Points on a hilly landscape, in no order, each with its height.
A ball rolls from a point to the lowest of its 2 nearest points, and stops where none of them is lower. Distance is the straight distance between rows; heights are no part of it.
q47: [124 148 187 142 127  77 142 174 139 115 142 122 139 128 140 163  99 103
 123 127]  (h 5.71)
q324: [ 96 199 124 131 122 139 108 135 146  55  85  96 144 159 129  78 145  99
 120 105]  (h 6.21)
q66: [115 111  80  73 185 129 108  93  94 147 128 113 116 147 100  88 156 123
 155 123]  (h 4.60)
q133: [168  92 120 147  99 128 166  90 115 172 135 165 132 148 107 155  91 141
 134 151]  (h 6.54)
q749: [140  95  72 141  97 147 156  87  72 180 122 141 125 147  79 156 125 143
 161 156]  (h 6.63)
q925: [106  95  45 139 109 118 167  86 100 137 133 110 105 128  78  85 125  83
 157 154]  (h 1.41)
q154: [143  92 135 117  82 159 125 127 172 204 144 126 107 103 117 115 153 202
 143 191]  (h 8.88)
q119: [120 150 146 134 150 118 101  93  63  81  79 101 134 147  76 137 113  74
 135 120]  (h 5.05)
q305: [144 162 130 164  81  94 135 135 101 105 137 140 186 167 136 140 120 127
 112  82]  (h 4.33)
q813: [129 105 123 130 116 154 176 111 100 158 149 191  76  79 185 147 151 148
 134 165]  (h 4.35)
q750: [134  99 149 119 124 189  53 146 114 131  86 115  88  92 112 163 127  88
 101 156]  (h 5.58)
q968: [102 166 163 101 153 162  82 152 136 121 114  90 101 136 141 115 152 100
 141 119]  (h 6.35)
q361: [147 120 138  75 200 160  85 111 135 103  87 119 144 109 128 137 100 135
 127 134]  (h 7.06)
q596: [132 147 115 185 101  46 133 165 117  79 163 164 180 163 128 105 115 125
  97  85]  (h 4.07)
q795: [147 123 105 162 136 164  96 103 122 134 152 135 147 104 130 171 110 176
 170 123]  (h 3.58)
q520: [158 164 201 163  81 198  98 150 147 134 113 132 106  99 152 122 137 163
  78 111]  (h 4.58)
q751: [132  98 123  74 143 152 127 146 185 161 119 151  80 113 152  90 143 153
 113 170]  (h 0.43)
q457: [153 171 144 137  75 138 153 110 106 157 145 105 119 131 166 162 153 120
 146  81]  (h 3.30)
q230: [101 137 136 144  85 147 163 105  87 196 158 137  88 107 123 138 139 143
 178 194]  (h 6.98)
q510: [122 122 128 183 122 128  97 136 137 111 154 120  86 120 161 120 186  91
 130 144]  (h 6.55)
q818: [124 168 109  58 112 167 164 106 135 154  86 103 136 155  96  83 125 163
 143 116]  (h 6.23)
q832: [106  97  80 162 117 113 176 107 136 140 136 139 135 161  52 126  64 117
 136 100]  (h 5.28)
q398: [133 156 148 146  79  98 121 152 113 151 119  91 179 163  73 162 115 136
 134  91]  (h 4.65)
q325: [126 145 144 122 122  72 161 108  84 164 145  76 175 135 152 162 133 112
 167  70]  (h 3.64)
q835: [177  87  80  73 145 132 137 114 171 157 151 151 107 150 149  95 147 139
 106 157]  (h 1.74)
q660: [138 144 125 169  95 160  65 166 132 102 117 167 141 142  79 128 135 108
  77  97]  (h 4.55)
q654: [160  89 133 163  99  71 180 120 133 144 141 143 148 137 138 162  96 121
 128 151]  (h 6.46)
q171: [129 141 113 136 114 130 141 139 171 126 142 132 136 156 120 109 115 126
 138  63]  (h 2.98)
q822: [ 97 126 126 105 181  75 167 102  98  76 111 125 122 126 180 151 126  59
 133  86]  (h 4.50)
q425: [117 128 104  97 166  84 181 115 120 139 164 153 136 134 175 118 161 176
 134 170]  (h 6.03)
q450: [ 84 119  83  82 175 142  87 126 150 158 158 108 108 119 140 106 164 107
 169 103]  (h 5.50)
q988: [109 111 106  84 164 124 105 129 173 188 163 107 156 126  92 115  98 191
 155 171]  (h 7.93)
q113: [172 102 109 146 128 174 104 117 147 107 113 160 145 121 104 158 103 147
 120 109]  (h 3.20)
q537: [139 118  35 106 145 143 172  78 116 154 149 199 121 171 118  94 121 140
 102 151]  (h 1.17)
q636: [115 125 120 159 167  60 130 138 128  81 155 113 151 134 150 138 152 121
 117 106]  (h 2.16)
q63: [157 107 129 121 103 140 156 170 191 159 146 122 128 151 107 116 113 168
 133 115]  (h 2.56)
q456: [142  96 150 170 136  97  69 162 163  64 113 111 152  79 125 145 139 143
  91 175]  (h 6.37)
q609: [114 143 162 117 150 130 126 108  88 105  85 108 104 101 138 150 157 109
 164 193]  (h 4.49)
q688: [143 108 117 165 103 122  72 141 113 115 120 118 124 145  82 144 145  93
 119 141]  (h 5.12)
q459: [146 188 183 140  70 129 131 189 162 107 140 149 159 167 143 111 121 153
  90 118]  (h 4.42)
q153: [141 134 126  87 125 182 145 127 170 125  88  92 117 164  80 105 136 124
 124 114]  (h 5.98)
q659: [147  90  98  64 199 165 103 112 135 128  87 161 132 142  72 134  77 136
 130 140]  (h 7.44)
q213: [113 104  61 109 118 125 182  71 125 146 136 142  98 158 109  92 134 111
 125 122]  (h 0.81)
q363: [134 102  93  56 193 173 128 111 122 152 109 177  80 143 114 115 100  88
 115 142]  (h 7.67)
q554: [164 130 184  76  96 155 147 155 156 185 126  97 128 130 148 161  98 141
 119 105]  (h 2.67)
q295: [105 149 158  94 157  86 169 105  98 140 136 103 144 126 178 177 113  95
 130  62]  (h 4.03)
q427: [108 135 123 104 141  56 153 126 109 109 135  85 139 134 152 103 140  47
 112  66]  (h 5.06)
q101: [ 97 136 108 144 152 122 114  85  79  84 115 110 144 124  96 146  89 127
 168 121]  (h 4.45)
q122: [192 106 105 130 142 133 129  89 133 115  94 123 159 123 142 144 138 135
 124 134]  (h 2.87)
q519: [162 106 139 117 108 123 141 148 158 112  77 119 154 188  74 126 113 126
 109 102]  (h 5.74)
q474: [150 112 145 154 117 108  70 149 151 114 131  86 147 144 112 146 133 152
 122 151]  (h 5.70)
q99: [122 125 186 140 129 159 105 164 155 133 138 154  84 115 140 135 120 100
  85 129]  (h 3.49)
q321: [ 93 122 102 129 104 156 152  98  73 177 134 137  85 128  80 137 113 109
 189 158]  (h 6.78)
q642: [122 136  93 145 146 102 170  88 132  61 113 157 134 144 179 112 109  92
 119  88]  (h 4.83)
q239: [140 107 179  99 156 141  53 132 132 128  76 110 127  83 111 157  90 134
 105 176]  (h 6.39)
q643: [ 90 131 195 126 166  93 163 140 111 112 136 120 139  97 153 161 113 124
 161 162]  (h 5.22)
q771: [102 144 104 167  71  99 183 134 116 133 121 135 156 160  64 128  88 111
 117  56]  (h 5.45)
q752: [173 115 124  93  77 133 137 114 126 224 136 151 126 133 102 118 138 188
 115 190]  (h 9.04)
q829: [125 141 124 141 148 145 137  80  92 106 138 141 136  97 147 146 100 144
 174 153]  (h 3.97)
q380: [ 84 158 100 149 116  78 142 139 120  93 156  90 123 143 117  89 129  80
 107  54]  (h 5.51)
q135: [116 100  73 140 148  89 138  92 119 108 142 110 154 127  66 108  74 143
 163 136]  (h 4.96)
q676: [ 92 185  79 152 110 174 120 129 168  67 103 142 122 139  95  72 126 120
 107 103]  (h 5.77)
q984: [101 183 160 123 129 179  87 133  82 102  96 113 120 130  97 143 128  88
 135 110]  (h 5.65)
q33: [ 88  99 135 107 179  94 176 121 102 140 150 161 118  93 168 159 118 145
 156 180]  (h 5.72)
q784: [102 142 136  75 182 152 115 149 135 171 133 111 134 110 104  80 128 170
 161 169]  (h 7.21)
q379: [122 188 179 131  97 180 139 142 134 148 132 145 128 123 182 146 116 136
 128  76]  (h 3.63)
q151: [158 104 146 174 104  92 182 128 143 123 164 144 135 108 176 154 142 152
 153 188]  (h 6.34)
q719: [116 161 168  79 148 153 146 110 121 168 138 110 146 138 119 105 114 168
 169 135]  (h 6.61)
q256: [125 107 110 126 115 107 129  95  94 149 144  84 151 131 110 156 140 116
 165  89]  (h 3.13)
q977: [ 63 158 110 179 138 121  78 154 116  71 148 146 135 128 110  95 118 101
 118 125]  (h 2.12)
q444: [117 109 117  88 160 103 150  94 104 128 118 100 105 119 141 127 157 112
 156 150]  (h 3.87)
q957: [114 160  96 155 149 166 140  89 133  51 124 178 115 109 163  99 126 114
 134  96]  (h 5.01)
q772: [154 108 142 110 125  70 199 130 138 130 151 125 121 129 199 124 162 159
 144 181]  (h 6.20)
q390: [103 151 162 104 178 106  83 170 107 108 126 102 131 120 156 151 161  71
 125 103]  (h 7.07)
q732: [168 109 160 116  79 132 153 131 141 187 138 114 112 115 177 159 147 125
 127 116]  (h 3.04)
q50: [146 102 109  88 139 139  95 134 167 198 125  98 135  90 126 107 133 221
 126 196]  (h 8.52)
q563: [181  83  96 119 111 157 133 133 203 166 149 158 116 142 137 123 131 171
 108 106]  (h 2.20)
q360: [137 164 189 178  58 122 101 198 110 128 162 162 150 118 143 130 139 162
  87 140]  (h 4.87)
q261: [107  98 165 128 130 189  69 161 159 170 122 141  61  70 135 136 130 113
 121 147]  (h 4.61)
q976: [130 136 111 153 125 166  86 123 143 112 158 131 109 104 168 139 188 145
 139 110]  (h 6.93)
q28: [168  86 158  59 159 128 137 148 164 179 125 129 138 121 172 142 104 132
  88 121]  (h 2.00)
q144: [177 110 113 136 164 122 102 117 124  61  99 131 138 144 155 159 132 103
  78 110]  (h 2.44)
q734: [144  77  80 141 132 103 125  81  97 137 124  79 122 156  77 120 157 105
 141 136]  (h 2.34)
q576: [147 151 164 169  77 141  78 150 127 147 142 106 150  99 128 153 144 162
 126 140]  (h 5.42)
q471: [165 124 139 133 180  84 104 125 128  72 132 129 179 144 147 135 122 117
  95  71]  (h 1.86)
q116: [ 79 156 110 175  98  98 119 162 114 121 162 115 124 127 157 113 168  92
 134  99]  (h 5.99)
q207: [152 182 189 133 114 164 129 163 146 119 100 123 143 146 131 134 111 146
  97  97]  (h 4.05)
q7: [ 75 131 109 180 147  63 130 139 109  79 151 155 165 136 122 100  93 103
 118 119]  (h 3.33)
q31: [108 160  74 163 104 183 113  74 114  95 122 141 109  99 129 107 133 120
 161  94]  (h 5.23)
q973: [134 125 197 150 130  72 109 180 170 102 121 122 145  89 162 142 130 151
 107 168]  (h 6.22)
q453: [107  95 156  84 166 126 159 174 155 171 129 158  79 106 158  90 149 173
 109 220]  (h 2.45)
q80: [103 140 213 117 155 144 123 139 116 102  98 126  90  69 162 127 167 154
 137 203]  (h 4.75)
q377: [112 118 167 115 149 142 160 134 123 141 134 140  71  87 188 132 178 139
 128 171]  (h 3.88)
q68: [160  88 161 114 138 131 121 155 156 126 117 157 113 107 169 154 103 114
  96 146]  (h 2.72)
q532: [ 87 151  95 174 126 136  96 187  97 105 137 155 168 141  54 115 135 109
 105  84]  (h 3.84)
q285: [151 142 117 159  70  84 159 145 119 109  94 121 148 194  65 103 108 107
  98 102]  (h 5.59)
q172: [107 158  68 180  84 162  94 120 137  78 123 118 119 136 143  85 167 127
 119  80]  (h 5.47)

For each start below, name the point where the ball stops.
q519 | q471
q510 | q213
q659 | q28
q154 | q471
q321 | q643
q360 | q28
q968 | q471
q676 | q213
q324 | q213
